Points, in no order, along strands that fork, close into loops and pass close to each other.
Two points are linked if the straight distance between their rows is under 88.1. Some points are linked to none.
Z719: [  8, -10,  14, -49,  19,  -7, -20,   5, -13,  14,  24,  -2,  13, -18, -18,
  15,  28,  -8,  28,  12,  -7, -13,   5,  52]
Z925: [-14,  19,  14,   9,  12, -28,  41,  20,  19, -15,  -4,  18,  -5, -31, -42,
   7, -30,  -4, -23,  20,  52, -15,  22,  -2]
Z651: [-30,  50,   7,  78,  16,  48,  28, -10,  39,  -8, -11, -30, -13,  45, -41,
 -10, -52,  12, -60,   9, -32,   9,  -6, -28]
Z151: [ -1, -50,  -1, -16,  11,  14, -11, -34,   1,  54,  32,  -6,   4,  40,  -3,
   6,  23, -12,  39,   9,  18,  -7,  15,  -3]
Z732: [ 26,   4, -26, -20,  29,   3, -42,  -4,   6,   8,  12, -40,  31,  -4,   9,
  25,  44,   7,  48,   2, -23,  21, -50,  65]
Z522: [  2, -65, -14,  -7,  23,   5, -20, -34,  22,  51,  17,  16,   9,  40,   8,
  28,  69,  -8,  29,   1,  17,  -1,  -1,  10]
Z736: [ -7, -34, -35,  -6,  28, -12, -26, -27,  20,  35,  10,  -8,  28,  30,  15,
  46,  79, -14,  27, -16,   8,  27, -24,  39]
Z299: [-38,   9, -37,  27, -22, -26,  44,  27,   3,   0,  24,  18, -23, -45, -36,
  25, -11,  57, -29,  19,  33,  41,  63, -31]
Z409: [-23, -35,  -3, -26, -10,  -2,   4,  34, -14,  59,  11,   9,  16,   7,  28,
 -27, -11,  -6,  31,  -1,  -2, -18,   3,   1]
Z416: [  3,  16,  13,  41,  -8,  -3,  32,   0,  26, -10, -12, -15,  30,  47,  19,
  28, -39, -34, -55, -27,  21, -12, -39, -42]
Z562: [ 12,  21, -20, -18,  -8,   2,  13,   7,  11, -62, -59, -33,   8, -15, -24,
  39,  54, -18,  -8,  -1,  23,  -9, -16,   8]
Z753: [ -2,  10,  -3, -12, -11, -11,  30,  10, -13, -49,   1,  27,  -8, -43, -27,
  10,  22,  31, -29,   4,  30,  -1,  41,  -9]
Z700: [  5,   8,  48,   7,   1,  30, -21, -26, -38,   7,  54,   3,  -8,  48, -39,
 -27, -38,  -1, -10,  47, -50,   8,   1,   6]
Z505: [ 13, -18,   1, -11, -48,  38, -17, -11, -15,  56,  34, -27,  16,  38, -24,
 -20, -55,  -5,  35,  55,  -4, -16,  19, -19]
Z394: [ 30,  16,  -8,  -6, -10, -32, -19,  32, -16, -28, -60,  -3,   6, -64,   4,
  -5,  18,  32,  30,  -7,  23,  20,  -2,  38]
Z574: [-51, -16, -24,  56, -11,  -1,  49,  22,   7, -34, -20,   7, -44, -19, -37,
  32, -18,  36, -33, -12,  18,   9,  58, -44]
Z359: [  0, -29, -19, -49, -14, -12, -14,   8, -20,   1, -20,  -4,  19,  -6,  25,
  14,  51,   7,  38, -18,  -6,  14,  22,  31]
Z887: [  8,  34, -24, -10,  10,  -9,   4,  11,  54, -14, -64,  19,  -6, -33,  15,
 -44, -22,  13, -12,  36,   2, -13, -33,  69]
Z479: [ 29,  18,  14, -26,  10, -12, -16,  13,  -7, -10, -24,  -3,  18, -55,   5,
  -3,  14,  20,  19, -10,  17,  -9, -25,  33]
Z977: [  2, -46,  16,   2,  11, -30, -17, -24, -27, -15,  -3,   1, -33,   3,  36,
  23,  48,   9,  17, -48, -25,  13,  30, -15]
Z852: [-12, -25,  -4,  17, -39,  19,   5,  31, -31,  23,  27,   1,  16,  -8, -34,
  11, -40,  15,  31,  25,  26,   5,  51, -32]
Z199: [ -4,   1,  18,  39,  -3,  20,  45,  20,  16, -10, -23, -14,  12,  24,   3,
  23, -33, -17, -14, -19,  19, -19,   1, -41]
Z269: [ 14, -32,  15, -26,  29,  -5, -46, -31,   4,  42,  61,  17, -32,   9, -24,
 -17, -28,  -8,  13,  41,  -5, -17,   4,  24]
Z165: [-11, -48,  44,   0,   8,  -4, -12, -28, -22,  35,  36,   8,  -2,  25, -28,
  11, -45, -22,  32,  36,   9,   6,  37,  10]
Z743: [ 16,  19,  10, -11,  -5,  29,  -2,  17,  -5, -29,  27,  30, -22,  29, -25,
 -37, -40, -14, -34,  15, -48,  17,  25,   0]
Z103: [-21, -19,  28,  31,  -3,  46, -22, -32, -28,  29,  41, -16,  15,  42, -37,
  -9, -68,   6,  12,  53, -53,   3,  -7, -11]
Z169: [ 17,  -4,  18,  12, -36,  30,  -2, -11, -32, -42,  23,  -5, -12,  11,   2,
  14,  16,   0,   2, -29,  -7,   7,  57, -34]
Z531: [  1,  -5,   3,  23,  -2,   6,  45,   5,  28, -16, -60,  -8, -33,  -5, -28,
  25,  -3, -15, -27, -21,  62, -15,   1, -24]
Z892: [-51,  11, -40,  31, -26, -29,  41,  26,   6, -23,  24,  26, -40, -45,  -6,
  -3,  -4,  45, -25,  12,  -8,  23,  57, -14]
Z935: [ 14,   8,   8,  -9,  31, -30, -37,  -9,   8,   5,   2, -29,  47,   9,  47,
  22,  24, -32,  -2, -42,  -2,  10, -48,   6]
Z201: [  2, -22,  15,  49, -13,   4,  45,  18,   6, -33, -41, -15, -25,   5, -24,
  32, -29,   2,  -6, -30,  42,  -4,  27, -46]
Z655: [-12,  19, -17,  34,  26,  20,   7,  16,  41, -35,  -8,  22, -21,  22,  13,
 -25, -44,  -5, -56, -26, -27,  25, -27, -64]
Z746: [  7,   2,  47, -11,  33, -14, -32, -13,   5, -16,  17, -14,  -4,  32,  -1,
   0,  -8, -49, -15,   5, -30,   3,   0,  32]
Z733: [-29,   2, -15,  19, -13, -17,  41,  13,   6, -44, -19,  11, -38, -40, -21,
  12,   5,  26, -19, -15,  38,   0,  42, -42]
Z451: [  2,  21, -22,  -7,  -4,  -4,  40,  28,  14,   5, -40,  25,   7, -59,   6,
 -19,   8,  39,   6,   3,  37, -16,   2,  31]
Z548: [-30,  37,   5,  56,   4,  55,  21,  18,  32,   1,  21,  -9,  13,  31, -36,
  -9, -45,  -2, -41,  21, -41,  -9,  11,  -9]
Z434: [  9,  44,  34,   6,  12, -12, -28, -20,  -8,   7,  34, -21,  36,  47,  27,
   1,  -1, -32, -32, -24, -20,   5, -40, -20]
Z150: [-18,  -6,  10,  29,   3,  -1, -10, -29, -22,  41,  55,  -9,  62,  58,  31,
  27, -17, -30,  -7, -31,  -3,   6, -15, -34]
Z820: [  7,  53,  28,  33,  -7,  -5,   0, -20,  22, -36, -31,  -7, -22,  60, -22,
   4,  -5, -38, -75,   3, -19, -17, -63, -40]
Z104: [  7,  13, -24, -51, -12,   0, -18, -10, -29, -49,  -1,  12,  14, -38,  15,
   8,  50,  50,  15,  -5, -41,   4,  10,  47]
Z929: [ 14,  26, -29, -43, -25, -13,   6,   8, -24, -37,  -1,  24,  11, -59,  -7,
  12,  33,  42,   6,  13,  -4,  -1,  16,  38]
Z624: [ 25,  59,  28,  21, -14,  25,  12,   1,  24, -14,   3, -16, -13,  22, -27,
 -24, -13, -35, -31,  16,   5, -11,  -1,  14]
Z109: [ -2,   9, -31,  -9, -37,  39,  29,  28,  -8,  30,  52,  18,   8, -36, -25,
  -3, -29,  30,  17,  23,  16, -25,   9,  -1]
Z938: [ -3,  22,   2, -11,  24, -21, -10,  18,  34, -29, -24,  13,  13,   6,  41,
 -32, -10, -34, -35, -12, -42,  12, -38,   2]
Z983: [ 28,   9,  17, -34,  21,  -4, -58,   0,  -4,  -7,  37, -13, -28,  19, -11,
 -20,   1, -28, -11,  22, -48,  17, -10,  52]
Z729: [  5, -22,  19, -20,  40, -57, -22,  12, -38,   1, -29,   9,  -8, -53,   3,
   4,  37,  36,  39, -20,  12,  19,  10,  24]
Z776: [  3,   3,  -4,  15, -33,   6,  -5,  -5, -24, -49,  34,   4, -40, -39,   5,
  -9,  10,  16,  -1, -25, -12,   4,  44, -31]
Z208: [-23,  16,   2,  59,  32,  24,  18,   6,  46, -13,  -8,  -2, -19,  10,   0,
  -8, -48, -14, -46, -10, -15, -16, -37, -60]
Z688: [ 13,  11, -15, -33, -24,  37, -12, -11, -15,  25,  60,  10, -13,  35,  -7,
 -32, -40, -11,   2,  37, -50, -34, -10,  10]
Z483: [ -7, -20,   3,  29, -51,  47,   6,   4, -27,  30,  16, -19,  29,  11, -35,
  -1, -60,  -1,  32,  45,   4,   8,  22, -11]
Z465: [  1,  54,  25,  35,  12,  12,  24,  -4,  36, -11,   5,  -9, -31,   2, -55,
 -32, -44,  -9, -53,  39,  17,  -4,  -1,   4]
Z586: [-10,  30, -20, -10,   5,  25,  49,   5,  41,  -9, -50,   5,  35, -16,  15,
 -14,  29,   8, -17,   2,  24, -33, -32,  16]
Z152: [ 12, -34,  30,  -6,  41, -35, -17,  -9, -21,  -5, -10,   8,  -8, -26,   7,
  32,  39,  14,  30, -53,  14,   8,  21,  -7]
Z689: [ -3, -46, -41, -32, -55,   4,  -5,  11, -45,  32,  25,   8, -19, -23,  13,
 -18,  -2,  36,  35,   9,  -5,  -4,  33, -31]
Z944: [-23,  32,  11,  24,  -4,  45,  21,  17,  13,  -3,  35,  -3,  24,  49,   8,
 -19, -29, -25, -33,  13, -36,  -9,   2, -16]
Z826: [  0,  -8, -22, -18,   4, -27,  -3,   4,  -3, -65, -80, -36,  -1, -25,  -4,
  47,  36,  -9,  18, -19,  -4,  13, -34,  -2]
Z401: [  3,   7,  -6,  14,   0, -31,   5,  16,  40, -10, -75,  -5,  10,   6,  45,
   5, -10, -48, -22, -30,  30,  -8, -60, -10]
Z781: [  0,  -2,  10, -18, -12,  18,   6, -32, -26,  18,  25, -18,  49,  61,  23,
  35,  39, -26,   1, -15,   3,   6,  10,  -3]
Z213: [  3, -24,   0, -50,  33, -32, -23,   8, -10,  18,  -7,  -7,  13, -38,  -4,
  15,  27,  18,  54,  15,  -7,   0, -12,  81]
Z163: [ 26,  39,  22,  20,  14,  -4,  -8,   6,  30, -16, -19, -15,  -9, -39,   5,
 -27,  -7, -25, -10, -14,  22, -26, -40, -22]
Z22: [ 13, -29,   1, -26, -48,   2,  -1,  -9, -43,  29,  34,  -2,   9,  11, -26,
   2, -16,   8,  32,  34,  31,  -4,  39, -17]
Z493: [ -2,  25, -23,   6, -37,  51,  39,  14, -12,  -6,  32,  12,   4, -19, -29,
   6,   3,  26,  -6,   9,  21, -10,  42,  -9]
Z888: [-21, -66,  -2,  -3,  19,  -2, -14,  10, -36,  45,  18,   9,  -5,   5,  20,
   7,  23,  24,  48, -23,   3,   7,  25, -39]
Z119: [  7,  24,  -8, -21,  10, -47,  -3,  33,  25,  -7, -26,  27,   0, -53,  -1,
 -27, -27,  -4, -12,  37,   8,  -8, -13,  71]
Z798: [  0, -12,  10, -43,  -4,  12,   2,   4, -23,  19,  41,  23,  21,  -9, -17,
   3,   0,   4,  24,  22,   5, -31,  19,  27]
Z122: [  2,  28,   3,  -2,  17, -33, -24,  -5,  16,   0, -24,  -6,  41,  20,  59,
 -10,  -9, -40, -29, -32, -12,  -4, -56,  -7]
Z301: [ -8, -31,  -2, -33,  19, -15, -31, -10,  10,  32,  16,  16,  -4,  41,  44,
 -21, -11, -55, -10,  -2, -31,  35,   0,  16]
Z513: [ 16, -32, -14,   0,   6, -43, -41,  -2, -30, -22, -40, -26, -23, -16,  45,
  10,  56,  19,  33, -43, -23,  46,   1,  22]
Z987: [ 15,  11,  57,   7,  29, -25, -15, -15,   3, -31, -24, -25,  -1,  28,   0,
  45,  -1, -38, -25, -12,  -7, -25, -52, -21]
Z82: [  1, -26, -25, -43, -31,  -7,  11,  30, -42,   8,  -5,  23,   8, -30,   9,
 -10,  27,  24,  24, -11,   1,   0,  32,  25]
Z160: [ -3,  33,   8,  42,  33,  21,  11,  11,  50, -14, -13,   1,  -7, -28,   6,
 -27, -36, -12, -21, -13,  18, -22, -42, -43]
Z112: [ 14,  10,  -3, -38,   7,  12, -20, -21, -30, -37,  15, -16,  11, -13,  -3,
  28,  68,  25,  14, -23, -30,   3,  -1,  13]
Z50: [ -2,  15,  -5, -24, -14,  11,  25,  23,  11,  -3, -31,   5,  53,  -1,  44,
 -10,  23,  -5,  -2, -19,   7, -17, -19,  19]
Z420: [-29, -66,  39,  10,  20,  -7,  13, -11, -38,  31,  21,  19,  16,  22, -19,
  34, -18,   2,  35,   6,  13,   3,  50,  -5]
Z336: [-29, -26, -20,  18,  -6,   9,  41,  63, -13,  26, -11,   5,  31,  -3,  38,
  -2,   5,   7,  10, -39,   8,  -8,  16, -27]
Z685: [ 10, -24,  10, -39,  14, -25, -37,   0, -11,  55,  38,  19, -10, -26,   1,
 -20, -28,  -2,  38,  26,  -1, -15,  -4,  36]
Z302: [ 11,   6,   2,  -5, -20,  -5,  30,  16,  11, -37, -50,  -4,  -6, -22, -22,
  16,  22, -21, -13, -13,  42,  -6,  18,  -4]
Z807: [ -14,    3,  -12,   12,    2,  -30,  -12,    2,   21,  -22, -114,    7,
   14,  -34,   20,    8,    1,    9,   27,   20,   19,  -15,  -67,   18]
Z245: [ 22,  23,  50,  20, -16,  34, -33, -35, -22,  29,  46, -26,  16,  57, -13,
 -11, -19, -22,  19,  13, -16,   4, -10, -15]
Z56: [  1,  58,  13,  26,  18,   8,  -2, -18,  44, -32, -25,  -6, -35,  12, -15,
 -29,   5, -23, -51,  12,  -3, -23, -63, -32]
Z916: [ 32,  39,  14,  23,  -8,  29,  20,  -3,  14, -27, -15, -26, -11, -17, -24,
   4,  22,   0, -15, -17,  43, -14,  -6, -48]
Z671: [ 30,  42,  17,  10,  14, -10, -19,   4,  35, -32, -34, -22, -12,   3,   1,
 -21,  -8, -55, -36,  -3,   1,  -9, -58, -19]
Z832: [  9, -48, -43, -61, -50, -11,  -2, -19, -36,  46,  33,   2, -11,  -1, -18,
   3, -10,  39,  44,  31,  14, -24,  29, -22]
Z683: [  5,  46,  -1,  40,  -2,  50,  20,  18,  38,  14,  32, -26, -17,  -9, -14,
 -25, -32,   5, -21,   6,  20,  -8,  -3, -12]
Z259: [-16,  12,  -1,  -9,  15, -41,  31,  24,  39,  -4, -17,  30, -10, -39, -16,
 -27, -25,  -9, -23,  27,  36,  -9,   3,  28]
Z603: [ -6, -14,  -8, -42,  43,  -9, -19, -26, -12, -33, -15, -24,  22,  -3,  12,
  45,  75,  30,  23, -19, -33,  19,  -7,  25]
Z284: [-24,  15, -22,  29,  17,  36,  47,  21,  32,  -4,  -1, -12,   5, -26, -20,
   3, -10,  24,  -9, -10,  30, -20,  12, -33]
Z616: [-11, -60,  13,  24,   6,  -2,  -7, -44, -29, -12,  22,  10, -29,  40,  10,
  39,  25,  13,  14, -30, -24,  16,  52, -23]
Z627: [ -16,    6,  -20,    5,    0,   -5,    4,  -11,   17,  -20, -107,   19,
  -16,  -43,   -6,   15,   26,    7,    9,    6,   52,  -18,  -64,    1]
Z690: [-15,   5,   1,  12,  20,  -5,   4,  21,  23, -18,   0,  23,   9,  31,  40,
 -20, -35, -37, -44, -27, -39,  14, -13, -35]
Z863: [  4,   8, -22,  -3, -11, -53, -21,  17, -23, -44, -87,   9,  -6, -57,  19,
   4,  19,  68,  28,  17,   4,  27,   5,  37]
Z501: [-22,  13, -28,  -3,  -3, -10,  36, -21,  24, -36, -46,  19, -37, -55, -24,
   7,  23,  35, -22, -10,  50,  -6,  -1, -24]
Z734: [ -8, -25,  42, -11,  22,  -1,  -7, -26,  -6,  12,  22,  12,   0,  54,  -8,
 -10, -32, -39,   5,  21, -23,  12,  29,  29]
Z783: [-31, -38,  -4, -10,  28, -10, -10,  11,   0,  58,  28,  15,  25,  25,  47,
 -23, -18,  -9,  22, -13, -28,  -2,  -7,  -6]
Z679: [ 15,  12,  11,  13,  41, -42, -41, -27,  19,   9,  18, -41,  17,  41,  26,
  34,  21, -51, -18, -32,  -8,  19, -55,  17]
Z810: [ 22, -19,  22,  69, -32,  27,  59,  -5, -15, -32, -43, -16,   4,  14, -30,
  55, -40,  12,  -7, -25,  15,   0,  23, -17]
Z97: [ -2, -55, -42, -24,  11, -14, -22, -15,  -7,  26, -10,  -7,   2,   5,  19,
  25,  80,   9,  40, -14, -11,  32,  13,  42]
Z77: [ -2,   0, -16,   2, -31, -42, -27,   1, -39, -11,  19,  27, -34, -67,  35,
 -27,  11,  58,  22, -16, -28,  11,  22,  -3]
Z226: [ 35,  60,   5, -11, -14,  25, -17,  14,  28,  -5,  22,  -8,  -5,   9,   0,
 -43,  -1, -27, -20,  14, -14, -13, -21,  23]
Z227: [ 29,  32,   1, -26,  23,  -5, -32,   4, -13, -20,  -9, -36,  31, -39,  -9,
  17,  33,  20,  29,   2, -17,  -1, -44,  47]
Z934: [ 13, -34,  31,  21, -11,  25, -22, -64, -14,  50,  30, -28,  10,  63, -22,
  -5, -14, -22,  30,  26,   4,  11,  -9,  -6]
Z126: [ -5,  -7, -23, -20, -47,   6,  23,  28, -23, -11,   2,  18,  -6, -14,   9,
 -11,  24,   7,   6, -16,   9,  10,  64,  -5]
Z800: [ -3, -52, -22, -41,  17,  -7, -33, -34,  23,  46,  33,  16, -16,  58,  29,
 -25,  -1, -29,  13,  27, -31,  14,  -9,  20]
Z993: [ 10,   0,   7,  15,  -5, -35,  21,  20,  15,   1, -39, -15,  29,   8,  53,
  21,   0, -32, -12, -56,  30,  -7, -33, -30]
Z670: [ 26, -18,  32,  20,  14,  14, -39, -56,  15,  39,  38, -12, -13,  67, -12,
   5,   8, -42,   2,  24,  -7,  30, -13,  21]
Z757: [-21,  -5, -18,  18, -47, -36,  -7,   6, -30, -12,  41,  16, -45, -41,  25,
 -22,  -7,  26,  10,  -3, -27,   7,  46, -31]
Z534: [  2, -44, -23, -36,  13, -25, -22,  -9, -41,  47,  -3,  24,  -6, -31,  16,
   1,  43,  46,  49,  -8,  -4,   4,   9,  37]
Z572: [ -8, -21,  -7,  18,  -6, -20,  41,  45,  -2,   0, -44,   3,  13,   3,  41,
  18,  15,  -1,  -8, -58,  20,  -5,   2, -41]
Z158: [-26,   2,  17,  44,  22,  11,  14,  26,  34, -16,  12,  12,  -8, -14, -32,
 -13, -71, -12, -20,  15,  -6, -10,  18, -23]
Z928: [-22, -30, -11,  -2,  -6,  -9,  25,  56, -27,  47, -25,  18,  18, -14,  45,
 -33,   5,  19,  26, -21,   4,  -6,   3,  10]
Z896: [  0,  -2,  14, -30,  39, -20, -25,   7,   9,  -1, -25,  23,  21, -15,  33,
 -28, -17,  13,  14,  13, -52,  -3, -20,  69]
Z569: [  4, -15, -21, -40, -37, -35,   5,  36, -42,  22,  29,  35,  -3, -42,  -3,
   4,   6,  29,  26,  21,  26,  13,  34,  11]
Z967: [  5, -17,  -1,  -2, -13, -37,   7,  25, -30, -32, -35,  11, -22, -45,  13,
  -2,  25,  14,  13, -36,   3,   7,  31, -19]
Z519: [ 11,  -3,  30,   3, -16,  25,   2, -18, -36,   2,  22, -10,  30,  37,   3,
  29,  11, -12,  15, -28,  -1,   2,  27, -29]
Z386: [  9, -61, -10, -20,  -1,  12,  -8, -51,   7,  61,  35,  -7,  -8,  44, -26,
  -9, -14,  -1,  32,  48,  26, -22,  11,  -6]
Z621: [ -4,   2,  23, -24,  17,   9,   7,  21,   3,   1,  24,  13,  17, -12,   3,
 -23, -20, -11,   1,  13,  -8, -37,   1,  21]
Z580: [ 16, -18,   1, -41,  22, -10, -44,  -5,  -2,  30,  19,  21,  -2,  -7,  24,
 -31, -16, -11,  21,  17, -36,  -2, -19,  56]
Z772: [  2,  26,   4,  17,   5,  15,  28, -26,  37, -10, -43, -14, -31,   0, -28,
   2,  -8, -34, -29,   7,  48, -25, -31, -12]
Z529: [ 23,  41,  38,   0, -14,   9,   0,   9,  -1, -24,  14,   5, -19,  30, -28,
 -31, -38, -47, -31,  27, -25,   9,  14,  20]
Z228: [ 20,  26,   1, -29, -41,  51,  16,   6, -31,  -7,  34,   4,  17,  -2, -28,
   7,  33,  11,  -2,  16,   5, -23,  30,   0]
Z113: [ 24, -30, -42, -13,  17,   7, -39, -25,  23,  48,  15, -24,  25,  16,  11,
  20,  64,   6,  47,   5,  -7,  22, -44,  50]
Z64: [ -8,   9,  11, -26,  -1,  19,  11,   6,  -2,  14,  17,  -2,  60,  28,  28,
   5,  24, -24,   0, -11,  -3, -18,  -2,   0]
Z9: [ 11, -70, -34, -20, -11, -14, -26, -29, -10,  46,   8,  14, -41,   3, -10,
   3,  65,  24,  32,  12,  18,  18,  28,   6]
Z438: [ 31,  29,  47,  15,  15,   6, -41, -27, -10,  26,  44, -38,  17,  50,   3,
   9,  22, -23,  -5, -10, -11,  -1, -27,  -6]
Z20: [ -7, -21,  24,  30,   4,  18, -18,  16,  -5,  17,  42,  -4,   3,  15,  -3,
 -10, -61, -24,  21,  20, -17,   1,  21, -21]
Z514: [-27, -17, -15,  -1, -24, -20,  24,  48, -27,  20,  17,  25,  -3, -35, -24,
   6, -15,  34,  16,  12,  26,   7,  47, -17]
Z638: [ 26,  42,  16,  42, -20,  51,  12,  18,   5,   1,  23, -20,   5,  -4, -27,
  -5,  -2,   2,  -3,  -4,  32,  -4,  15, -32]
Z72: [ 13, -30,  -8, -14,  29, -30, -31,   2, -13, -43, -58, -40,  -2, -33,  14,
  39,  42,  15,  38, -32,  -9,  30, -20,  23]
Z613: [ 13, -56,  -6, -27, -12,  13, -22, -38, -30,  27,  27,   2, -14,  23, -14,
  15,  44,  12,  37,   7,  14,  11,  37,   4]
Z283: [ 39,  -1,  -9, -56, -10,  10, -51,  -6, -16,   5,  32,  15, -30,  35,   3,
 -32, -14, -19, -13,  27, -58,  21,  -2,  26]
Z455: [-15,  67,  12,  72,  -4,  26,  34,  -9,  28,  -9,  -1, -19,  -3,  66, -13,
  -9, -29, -10, -69,  -5, -16,  -1, -37, -38]
Z564: [ 22,  52, -12,  17,   0,  35,   8,  15,  44,   4,  19,   6, -25, -14,   7,
 -61, -23,  -4, -38,   0,  -7,  -3, -23,   0]
Z794: [  4,  -1,  -1, -27,  25, -28, -28,  11,   1,   6, -26,  -2,  30, -25,  17,
   5, -16,  25,  45,  22, -22,  -1, -18,  98]
Z357: [ 22, -13,  16,  14,  43, -14, -54, -36,  29,  27,  33, -22,  -2,  45,   9,
  29,  26, -44,   0, -11, -17,  31, -29,  26]
Z982: [-23,  29, -47,  -1, -30, -29,  43,  -2,  14, -30,  16,  30, -33, -57,  -4,
  -9,  11,  66, -38,  12,   9,  17,  33,  -8]
Z747: [ 10,   6,  11, -14, -23,  37, -26, -20, -20,  26,  47,   1,   2,  75, -10,
 -33, -29, -18, -15,  31, -60,   2,  -1,   4]
Z966: [  8,  13, -20, -17, -24,  34,  -5,  23,   6,  42,  50,  12,   2, -13,  -2,
 -28, -47,   8,  12,  25, -22, -48,  -5,   4]
Z784: [-28,   8, -34,  26, -10,  53,  39,  16,  11, -19,   6, -13,  -7, -16, -33,
  19,  -4,  40, -17,  -2,  27,   5,  53, -28]
Z295: [-15,   3,  33,  22,   3,  -7,  21,  38,   7,   1,  21,  12,   1, -25, -30,
  -9, -49, -13,   4,  16,  25,  -4,  30, -12]
Z337: [-33,  10, -39,  -8,   2,  11,  18, -42,  11, -25, -83,  28, -36, -49, -17,
  19,  41,  33, -11,   6,  45,  -2, -39,  -5]
Z83: [-26,  27, -27,  -4,  23,  39,  62, -11,  44,   7, -27,  -5,   6, -32, -12,
 -13,  10,  32, -18,  -6,  33, -23, -19,   0]
Z200: [-22, -10,  -7,  -6,  21, -20,  -9, -11,   1,  -1,  28,  25,  22,  56,  47,
  -7, -29, -47, -30, -27, -46,  34,  -4,  -8]
Z429: [-11, -40, -27,  -4, -54,  14,   2,  15, -34,   4,  12,  -2,  -6,  13,  29,
 -10,   5,   7,  28, -15,  -4,  18,  51, -38]
Z95: [ 11,  40, -17,  -2,  22,  18,   5,  -4,  53, -10, -28,  11, -24, -31,   8,
 -60, -21,   8, -32,  16,  -1,  -5, -34,  29]
Z197: [ 21,  38,  35,  -2,   3,  11,  -4,   5, -12, -27,  -4, -26,  20,  -1, -19,
  11,  32, -12,  -1, -15,  15, -22, -10, -23]
Z468: [-24, -78,  15,  18,  -3,   2,  -4, -21, -49,   9,  16,  -4, -13,  24, -15,
  37,  -6,  22,  36, -12, -15,  20,  57, -27]
Z985: [ -4,   7,  -2,  10,  16, -40, -21,   7,  31, -24, -97,  -6,  23,  -5,  44,
   2, -14, -23,   2,  -2,  -5,  -1, -78,  10]
Z643: [ -4,  22,  14,  35,   4, -10,   1,  -9,  -4,   5,  29, -13,  43,  47,  36,
  20, -35, -37, -39, -33,  -7,  -5, -22, -38]
Z552: [-33,   6,  -5,  13,  25,  14,  38, -44,  38,  12, -29, -19, -60, -10, -42,
  15, -22, -22, -31,  12,  72, -28, -24, -20]
Z969: [ -2,  34, -34, -28, -23, -11,  38, -12,   2, -49,  -7,  23, -17, -67, -25,
   4,  33,  45, -30,  12,  20,  10,  18,  20]
Z858: [  0,  -6,   2,  -4,  11, -69, -23,   6, -52, -31, -53,  15, -17, -65,  24,
   0,  25,  62,  20,  -2, -14,  30,  15,  24]
Z995: [  2,  68,  13,  40,  -6, -12,   1, -14,  16, -23,   6,  -5,   8,  61,   8,
 -18, -13, -23, -78, -14, -31,   6, -45, -51]

How many points has the smallest loop of links through each point below? Write - if it is on no loop.
Z126 => 9
Z969 => -
Z966 => -
Z858 => -
Z200 => -

A fork is a point with three links, a tip a point with one. Leave the first point through the second and follow the links. Name the first fork or tip that comes.
Z77; Z757 => Z493
Z655; Z208 => Z944
Z501; Z337 => Z783
Z616; Z977 => Z736
Z863; Z858 => Z283
Z438; Z245 => Z690

A piece is two or more points that can be reached from each other along the links. Count, over all rows, the pieces, the separate loops (a circle has one, a figure eight two, a Y none), the forks (points with three links) and the tips (points with one).
pieces => 6
loops => 1
forks => 13
tips => 23
